Each row is a point on a tangle of strands that fork, close into loops and nearly touch. The rows are in no order.
(in the rows, 128 means zero)
Two points are linked if the straight distance between their rows is under 79.7.
Z_670: [135 134 113 146 207 145 149 221 150  93 190  74  97 139 172 130 153 120
 106 123]
Z_764: [140 130 135 141 191 162 145 208 142 109 186  80 105 113 205 135 162 111
 127 129]
Z_579: [105  68 115 115 128 126 175 145 143 178 111 153 142 100 102  93 101 148
 138 153]
Z_648: [115  58 138 125 144 135 184 144 139 174 108 169 152  77 108  81  99 138
 142 155]
Z_831: [ 98 114  79 125  74 111  66 137 105 176 138 115 104 185  81 135 142 191
 114 138]
Z_406: [115 108 161 118 117 115 152 127 132 138 117 135 112 124 132 123 133 118
 122 139]
Z_368: [110 140 121 109  68 117  78  84  89 143  83 140 122 154 106 144 152 155
 130 117]
Z_366: [132 172 123 127 140 131 143 138 148  98 163  97 137 126 169 127 130  90
 145 128]
Z_73: [128  65 166 146 152 138 186 124 129 159 106 177 150  71 116  88  97 131
 141 154]
Z_551: [135 105 180 137 148 134 158 131 131 131 126 147 139  83 175 117 120  99
 142 141]
Z_772: [149 200 110 116 128 127 112 115 136  81 147  99 132 139 150 147 144  91
 139 118]
Z_482: [151 179  71 147 194 136 130 164 151  68 185  72 118 170 120 138 123 126
 117 109]
Z_329: [141 128 130 138 153 153 151 138 143 141 170 116 190  74 188  90  87  83
 179 143]
Z_677: [156 147 175 125 116 129 127  70 118 101  93 169 162  90 151 143 120  95
 144 114]
Z_235: [115 140 120 106  92 102  90 130 123 123 117 114  97 174 105 146 155 139
 102 132]
Z_348: [132 136  99 144 205 126 132 201 150  86 175  79  91 183 107 133 135 142
  79 116]
Z_909: [120 118 129 121  50 117  59  91 107 164  97 147 113 165  90 148 155 165
 120 122]
Z_429: [132  97 177 124  63 112  92 112 133 147  95 154  97 153  94 148 152 126
 104 126]
Z_271: [106 141  98 111  98 107  88 131 113 140 128 105  97 184  95 143 147 167
  97 132]
Z_919: [144 214  80 113 132 134 100 115 127  71 148  90 124 160 133 148 152 115
 135 111]
Z_879: [149 117 178 145  76 134 100  64 101 124  54 199 133 106  89 155 130 132
 111 101]
Z_166: [170 156 162 150 126 155 121 106 140 114 156 129 187  77 193 121  99  63
 176 126]
Z_355: [143 129 171 135 162 154 139 178 138 115 166 101 102  94 216 134 170  93
 139 131]
Z_632: [104 164  76 100 122 115 127  96 101 133 116 109 137 141 128 129 124 152
 147 127]
Z_622: [119  95 135 135 112 121 154  76 107 159  87 174 147  97  99 116  92 154
 138 133]
Z_595: [117 138  90 120 167 126 168 169 146 119 164  98 149 116 149 105 109 112
 139 138]
Z_23: [128 128 169 118 141 128 137 157 143 108 140 115  94 127 164 138 167  93
 113 132]
Z_501: [121 139 128 130 169 121 128 191 152  95 160  88  80 170 127 138 151 125
  85 125]
Z_965: [142 119 200 117 126 131 126 138 139 109 110 142 100 108 162 141 166  88
 117 126]
Z_225: [129  80 163 159 140 137 171  89 116 150  93 193 154  73 104 105  81 139
 134 144]
Z_399: [132 172  45 132 200 128 137 158 142  87 175  74 130 165 111 128 113 142
 123 119]
Z_734: [111  82 119 138  45 120  74 100 106 194 108 147 124 164  76 136 132 182
 137 130]
Z_908: [ 99 111 104 113  91 108 118 114 110 164 112 128 124 150  95 125 121 168
 130 135]
Z_581: [122 134 156 108  88 108  99 126 133 126 104 132  94 158 117 150 161 119
  98 125]
Z_538: [137 208  52 126 157 135 105 117 113  77 156  78 119 175 119 139 136 142
 129 108]
Z_922: [128 120 153 124 139 127 165 131 135 129 135 132 137 100 167 119 122 100
 143 140]
Z_955: [135 143  96 129 159 144 160 160 152 128 178 103 180  90 177  98  95  92
 164 140]
Z_689: [122  54 142 156  73 133 130  98 129 197  99 173 136 126  63 116 101 171
 134 140]
Z_301: [138 174  98 134 170 130 139 167 149  87 182  80 120 151 151 132 126 103
 124 124]
Z_171: [105 141 113 105  98 110 111  80  91 150  94 136 127 136 113 132 127 154
 140 120]
Z_903: [127 110 136 145 101 124 131  49  87 144  67 182 152 104  99 129  97 157
 140 121]
Z_978: [105 184  44 118 157 127 112 128 111 103 149  82 120 177 105 132 127 167
 127 119]
Z_138: [166 138 192 137 117 134 109  67 114  88  73 200 155  77 137 152 130  92
 116 103]
Z_869: [130 144 145 129 157 125 128 182 147  90 157  96  77 156 149 145 165 107
  91 122]
Z_165: [112  81 124 144  55 129  97  86 106 194  94 164 129 147  76 130 120 179
 138 129]
Z_846: [ 96  81  92 117  80 114 121 133 124 195 118 135 128 153  73 108 114 182
 130 145]
Z_354: [143 134  96 156 226 144 150 219 158  85 189  75 103 154 138 124 132 131
 101 116]
Z_323: [162 132 188 128  96 132  96  66 113 102  54 206 139  95 106 161 145 107
 106  98]
Z_870: [123 100 166 127  95 109 133 108 130 147  99 153 110 125 109 137 129 130
 123 135]
Z_654: [149 110 162 153 162 164 156 125 132 145 152 135 193  56 197  90  85  95
 171 143]
Z_162: [161 152 167 137 126 137 128  84 125 104 124 147 176  84 177 131 106  74
 160 122]
Z_179: [100 137  73 105 160 118 158 165 141 129 150  99 139 133 123 109 111 136
 127 135]
Z_818: [ 99 158  59 105 148 116 138 128 120 130 142  92 135 146 120 120 113 154
 137 127]
Z_192: [110  62 121 127  90 119 149 125 134 192 110 159 136 127  74 103 102 167
 130 148]
Z_481: [148 122 204 106 106 128 104 136 148 109  92 156  90 118 139 153 182  89
  99 114]

A tip is a point with one link. Name the tips that can be reached along the links from each point below, in the order of the rows.
Z_138 -> Z_879, Z_166
Z_23 -> Z_355, Z_481
Z_192 -> Z_399, Z_903, Z_654
Z_429 -> Z_831, Z_551

A piece is all that can be reached along the links. How many separate loops has the piece of each point below (a circle has one, a figure eight two, a Y none), and how many tips (points with one link)?
Z_903 -> loops 1, tips 3
Z_501 -> loops 0, tips 2
Z_138 -> loops 0, tips 2
Z_831 -> loops 0, tips 2
